Points on a hilly landscape, in no order, each with its height.
From any point a ball takes the steepest step (drop divided by distance) to one of its 2 nearest points. It stops when none of these is lower. Distance is the straight distance between rows; heights are no part of it.
zizuz: [159 165 129 166 138 137 152 162 116 129 130 149 115 116 112 146 134 146
 121 104 133]  height 560
pob: [149 131 106 126 134 125 139 142 103 124 141 140 155  99 168 159 137 132
 110  95 133]  height 534
badu: [109  83  81 158  98  90  75  53  95 182 107  99 106 142 140 115 126 164
 163 130 149]  height 170
Lele: [110  82 119 120 103 114 109  98 190 117 100  84 128 112 132  85 122 124
  89 201 132]  height 219
bim: [135 130 134 130  92 155 134  96  79 177 157  99 123 139 176 102 123 119
 101 121 122]  height 293
ful: [142 146 145 120 149 123 114 129  88 141 149 149 142 147 175 173 174 160
 152 107 159]  height 33
devat: [109 118 159  48 125 136 173 144 190  98 186 113 135 129 142  83 163  70
  65 139  96]  height 403
gub: [147 148 128 192 143 116 112  84  70 135 110 108  97 135  64 132 103 156
 221 112 132]  height 213
Tipu: [ 79 149 121 117 128 144 135 114 141 133 131 147 166 128 146 102 173 117
 117 152 101]  height 512
ledar: [110 136  89 151 142 134 141 179 102 107 113 160 146 106 103 156 166 135
 133  83 124]  height 603
Nali: [109 137 139 141 126 134  99 107 160 136  91 131 136 129 103 108  89 137
 160 201 116]  height 430
Dazam: [137 150 155 180 132 115 124 135 116 107  93  89 105  91  56 120  70 134
 180 141 131]  height 316
megiz: [123  98  79 165 119  73  79  61 106 162  97 115 109 137 100 134 109 177
 196 120 144]  height 255
Mili: [155 132  79 190 149 125 157  77  82 147 119 144  97 144  87 164 140 178
 184  78 126]  height 457
pom: [130 161 119 139 146 142 127  97  75 128 120 162 144 152 110 168 138 157
 201 108 125]  height 125
dato: [122 128 113 139 106 121 118  82  88 186 118 125 137 127 160 141  69 143
 168 110 100]  height 388
voz: [118  97  98 142 108  81  68  93 151 153 105  97 142 108 128 113  88 154
 149 171 141]  height 78
bifes: [120 134  98 171 105 136 130  99 120 136 109 128 119 126 133  93 146 137
  96 139 126]  height 333
geril: [110 118 108 101 107 150 147  91  98 143 149  90 185 103 183 105 133 101
 135 129 103]  height 475
ret: [ 84  92 125 136  88 116  74  79 119 199 117  75 108 134 168 100  97 128
 154 164 119]  height 473
voma: [ 98 126 160 119  89 150 145  95 148 148 141  82 110 151 150  66 135 107
  92 175 110]  height 578
gupo: [142 128  98 108 168 149 110 146 105 100 132 194 166 142 128 182 153 137
 160 105 129]  height 394
karam: [138 135 170  84 149 142 121 140 151 146 172 134 160 128 196 140 139 116
 119 142 122]  height 277
kaze: [135 117 133 184  98  99  90  97 125 176 105  86  85 129 118 111  95 168
 145 146 154]  height 573
lepot: [ 99 151 135 165 126 122 181 198 157 115 111 111 105  99  86 123 146 128
 100 106 116]  height 169
gigun: [132 109  86 151 139 104  75  49 106 153 103 161 128 162  93 132  68 148
 204 137 109]  height 340
zevu: [135 110  82 167 136  88  92  45  88 150 103 131 106 164  76 139  90 170
 211 102 132]  height 304
nesi: [146 127 130 154 106 137 145 103 142 142  92 127  99 119 112 114  81 140
  92 155 125]  height 329
lifo: [121 141 110 173 143 139  93 135 119  93  84 149 127 116  54 117 110 128
 171 150 124]  height 410
rusa: [142 167 123 147 144 158 121 124 115 117 116 188 130 155  96 129 130 141
 137 139 117]  height 421
tura: [158 120 138  84 112 143 136 125  91 130 203  70 158 133 164  83 165  74
 101 121 143]  height 362
Zifi: [119 133 168  92  92 128 193 132 158 106 158  70 126 132 159 101 132 105
  79 133  99]  height 695
doser: [141 122  81 117 131 129 164  51  81 138 130 154 116 172 113 193 138 187
 189  73 135]  height 208
luga: [164 132 154 112 168 123  96 208 142 101 146 188 112 144 109 152 140 119
 104 106 160]  height 432
basof: [174 114 127 178 137  97  78 115 133 126 103 103  88 104  54 121  79 165
 163 161 157]  height 477
Mek: [164 160 137 188 147 149 142 148  96 123 118 134  98 108  61 141 115 146
 162 102 123]  height 524
zer: [129 137 194  86 120 100 182 189 187  94 158 113  95 128 144 147 149 117
  68 116 132]  height 686
Dad: [ 85 139 128 145 106 113 147 141 178 101  88  98 132 112 109 106 111 120
 123 168 113]  height 492
vomul: [133 157 166 118 150 116 117 176 137 125 161 150 130 135 152 143 172 130
 105 114 161]  height 160
dufas: [126 127 175  76 113 111 195 167 179  79 171  86 115 131 156 128 146  92
  65 117 116]  height 728
Guga: [ 85 137 122 114 107 134 165 159 166 100 104 110 151 104 135 117 118 109
 106 140  88]  height 442
kedi: [130 130 105 177 148 142  96 126  87  75  94 133 117 107  36 119 108 127
 195 116 126]  height 440
Rebo: [159 106 116 179 120  75  59  98 131 161 114  96  90 118  85 125  86 181
 163 141 165]  height 519
bubu: [110 109 141  81 144 107 122 223 178 101 157 148 113 122 133 131 161  91
  60  88 152]  height 491
Sazos: [107 160 193  87 129 131 170 187 169 104 138 153 103 139  86 142 134 113
  96 145 111]  height 272
lol: [120 119  85  94 155 149 124  88  97 136 134 189 174 138 157 172 155 145
 166 109 114]  height 373
betu: [172 151 108 185 161 144 148 128  77 121 126 146 111 120  70 166 140 157
 179  80 119]  height 496
gelut: [170 128  93 135 144 144 125  95  91 124 147 185 139 168 142 183 142 165
 141  97 134]  height 138
mavud: [172 123 134 118 123 149 116 102  94 162 168 155 130 150 189 148 122 141
 101 113 136]  height 214
Kodo: [160  78 141  73 165 113  98 140 137  98 175  99 168 128 188  97 169  49
 114 131 169]  height 513
dasa: [ 88 156 112 143 131 134 138 125 118 120 113 161 152 129 127 124 173 133
 134 125 118]  height 541
vifim: [147 136 147 117 138 125 142 221 145 103 131 133 130  97 125 172 118 123
 109  96 138]  height 593
Mimu: [144 117 136 151 114 111 121 123 165 115  76 117  93 113  77 114  80 141
 110 182 146]  height 385
bugul: [109 141 114 125 155 132 130 221 121 114 135 157 142 115 102 153 169 127
 118  76 139]  height 626
Fem: [ 91 147 151  94 118 127 169 194 178  92 142 108 152 115 156 142 132 104
 101 121  98]  height 489
ras: [153 107 141  96 112 168 108  90  75 186 188 115 136 154 202 127 128 112
 121 119 120]  height 253
tet: [129 158 178 110 139 149 153 213 146 100 127 165  93 129  50 132 129 117
 101 119 126]  height 326
Tifiz: [ 86 108 141  60 109 138 193 133 197  87 142 118 127 127 120  90 141  73
  59 147  78]  height 363
Gegi: [118 152 131 160 124 113 127 135 128 120  90 110 133  94  92 129  74 138
 172 152 116]  height 360
fimed: [103 156 163 174  95 116 149 114 147 147 112  78 108 130 135 104 115 142
 120 163 130]  height 684
menid: [147  92 136 105 169  98  87 199 157 103 135 172 107 135 154 137 146 101
  80 113 175]  height 459
vav: [120 146 141 128 125 153 151 157 155 112  92 156 112 124  85 126  95 123
 106 150 114]  height 263
Livev: [140 151 143 126 108 134 138 120 109 161 134 125 148 113 169 154  74 138
 136 125 109]  height 344
fupi: [ 91 126 100 129 112 123 135  92 119 151 112 106 174  97 167 112  98 118
 145 140  96]  height 441
ziv: [150 106 128 142 111  89  90 132 171 111  97  96 112  96  68 127  86 165
 126 182 158]  height 429
nug: [144 156 143 147 139 170 139 176 126  99 103 164  93 124  40 119 113 124
 117 129 123]  height 307
Kugib: [ 99 150 171 131  84 119 183 116 172 123 125  80  96 139 138  95 132 124
  85 160 119]  height 635
bobo: [108 117  82 110 138 154 131  64  96 147 118 154 170 131 163 124 157 132
 144 136 104]  height 345
Vaf: [ 94 113 147  65 128 116 150 222 189  89 152 127 134 122 138 145 134 102
  82 101 124]  height 520
mose: [150 133 142 133 101 144 166 116 131 141 124 123 108 118 144 117 104 125
  61 134 125]  height 386
Ros: [186 114 116 149 172 116 119 173 106 112 137 155 113 132 134 188 157 144
 138  77 174]  height 614
sipek: [145  83 145  80 156  95 102 168 167  82 158 101 148 115 189 102 156  48
  91 130 163]  height 493
Selad: [128  83 166  60 142  87 130 189 195  83 160 108 116 128 169 115 146  61
  69 121 154]  height 463
Zik: [170  96  93 135 167 108 111 147 104 107 137 148 133 118 175 175 170 130
 116  83 178]  height 588
moged: [160 123 143 103  88 160 153 110  90 150 179  71 137 129 170  87 129  95
  84 123 126]  height 331
tulof: [169  69 116  89 169 109  98 119 106 107 153 116 158 133 192 111 176  73
 111 125 181]  height 535
vad: [143 122 113 101 127 142 135 124 108 126 156 115 177 101 185 135 138 102
  98 111 130]  height 506
Dif: [108 142  99 153 114 137 155 127 131 115 121 126 128 110 126  87 171 111
  70 120 121]  height 387
saka: [119  92  82  64 124 160 130  34  69 170 146 136 148 152 178 149 156 142
 171 100 112]  height 292
butov: [101 100 146 120  86 151 110  83 125 195 132  76 120 143 170  82  98 104
 131 164  98]  height 514
Bedaf: [ 91 131 134 104 139 127 144 252 150 116 143 145 119 119  78 132 151 120
  97  76 134]  height 653
tanu: [119 143 121 115 117 136 154 160 143 115 152 152 125 114 134 108 176 103
  55 108 133]  height 431
Rire: [145 150 122 149 139 152 101  95 110 139 110 175 127 159 102 128  86 151
 159 147 106]  height 399
nakeg: [126 106 107 138 130 111  61  67 126 179 104 138 118 157 112 119  58 147
 188 155 118]  height 366
luv: [148 152 135 115 152 131 120 110  71 132 142 155 140 158 137 189 152 172
 196 100 150]  height 88
suge: [101 111 138  86 113 156 164 102 184 117 134 104 148 125 140  65 139  76
  81 174  85]  height 315
puzi: [121 102  94  88 132 166 130  58  72 167 152 129 168 144 179 117 161 120
 145 122 113]  height 319
boze: [146 146 173 117 124 119 188 206 166 103 137 108 107 109 128 163 126 129
  80  98 136]  height 633
Sala: [137 109 125  88 144 118 118 180 148 101 160 144 124 121 156 120 171  88
  57 101 159]  height 466
mafum: [101 140 104 151 111 106 125 118 129 134  86 121 159  90 124 129  87 128
 164 143 104]  height 398
voza: [136 119 148  86 132 116 122 131 104 121 191  86 161 132 192 104 192  91
 113 114 162]  height 393
reged: [122 115 128 132 116 127  87  84 144 175  98 134 131 130 130 111  54 136
 161 178 105]  height 397
zol: [ 97 139 130 123 138 164 121  92 142 159 124 150 157 134 152 102 135 117
 132 174 100]  height 488
pak: [154 122 127 126 148 108 132 199 134 112 137 126 140  92 156 166 142 122
  96  83 153]  height 568
fanuk: [116  99  92 141 112 101 105 104 177 126  89 110 137  93 117 108  89 133
 120 183 131]  height 149
Zup: [136 132  93 167 130 125  91  85 115 127  90 153 126 138  84 124  88 147
 168 148 128]  height 374
puzeg: [104 119 119 145  92 114  93  69  97 202 113 102 111 135 157 116  82 140
 158 129 111]  height 426
romip: [ 99 139 159 117 133 148 129 112 173 148 107 148 138 135 128 101 110 125
 132 196  98]  height 462
funam: [128 177 172 122 147 119 134 199 153 117 159 153 105 128 110 134 175 130
  92 103 148]  height 211
lizof: [ 86 140 164 135 107 111 203 196 185  87 101  97  93 121  77 131 131 122
 103 122 103]  height 281
pakog: [127 147 161  99 118 150 136 125 128 163 155 118 155 126 190 136 103 123
 123 139 107]  height 310
gopuz: [168  72  99 109 155 108 106 141 103 106 141 138 152 117 194 145 161  99
 102  95 173]  height 561
lonak: [164 129  86 138 153 142 148  85  84 111 145 170 124 177 107 205 151 178
 183  76 142]  height 172
Vide: [104 135 138 149 133 138 104 161 149  83  77 133 114 118  43  98 107 115
 143 177 132]  height 450
doma: [156 141 131 107 169 151  98 191 119  91 135 188 143 136  99 162 134 123
 138 106 137]  height 413
Fonu: [174 146 135 160 169 139 134 192 107 113 139 152 111 115  93 163 161 144
 141  76 143]  height 589
nagu: [139 139  93 165 120 139 134  92  97 141 118 150 120 137 134 129 133 152
 122 113 124]  height 379
kub: [131  90 158  42 140 121 142 168 190  84 191 114 143 122 159 100 164  54
  76 128 125]  height 433
letub: [ 82 130 159 110  93 116 201 160 192  87  99  96 111 127 118 123 116 120
 100 143  88]  height 371
sipe: [101 148  80 167 136 136 132 130 104 111  91 161 139 121  93 130 172 144
 147 118 123]  height 570
Zod: [117 179 178 113 124 142 155 163 159 119 124 138 133 132 114 138 110 130
 114 151 109]  height 212
Piv: [ 82 140 141 149 123 118 138 179 173  90  80 119 109 121  52 107 128 123
 126 162 130]  height 495
biza: [131 143 160  90 167 145 104 159 151 130 152 176 171 132 164 160 147 117
 138 145 128]  height 248
kol: [184 142 118 140 144 147 116 125 105 131 147 179 124 148 144 170 121 157
 114 105 140]  height 171
tukit: [136 144 148 183 132 107  86 100  92 131 103  92 110 121  67 118  94 150
 205 139 145]  height 259
lig: [147 139  96 183 121 130 135  75  82 163 113 148 106 152 115 144 119 171
 158  96 126]  height 418
vasil: [140 154 160 122 133 131 120 138 102 145 171 126 137 146 190 137 179 146
 121 111 160]  height 94
nev: [ 98  96 118 112 108 143 144  91 168 127 119  90 154 112 143  68 114  91
 104 187 104]  height 278
rutes: [118  98  92 165  92 124  99  67 109 167 112  98 107 133 141  81 128 139
 117 149 144]  height 262
Sev: [ 95 107 161 120  96 147 115  85 158 170 121  87 114 150 155  80 102 120
 111 194 111]  height 545
duzu: [113 151 136 185 105 105 116 102 112 170 104  87 108 122 128 118 115 164
 164 147 133]  height 623
vof: [123 111  65 105 119 140 149  35  77 151 130 147 134 161 158 164 145 166
 166  82 123]  height 254
vura: [141 151 124 166 139 135 119  74  63 133 127 140 116 162  76 158 107 166
 220  95 120]  height 166

Call two points neighbours if one is among the 2 nearest of the other. Go from one point of each pair to the other, from neighbour to neighbour, staying as low as possible. Name the highest point that can't be avoided.
voz, badu | reged
badu, nesi | mose
lepot, lifo | Piv
ful, gelut | luga

Two balls start at each pair of points below. Name the first point that both come to, or write none.
moged, puzi | gelut
bugul, zizuz | none
kub, boze | none
pakog, fimed | none
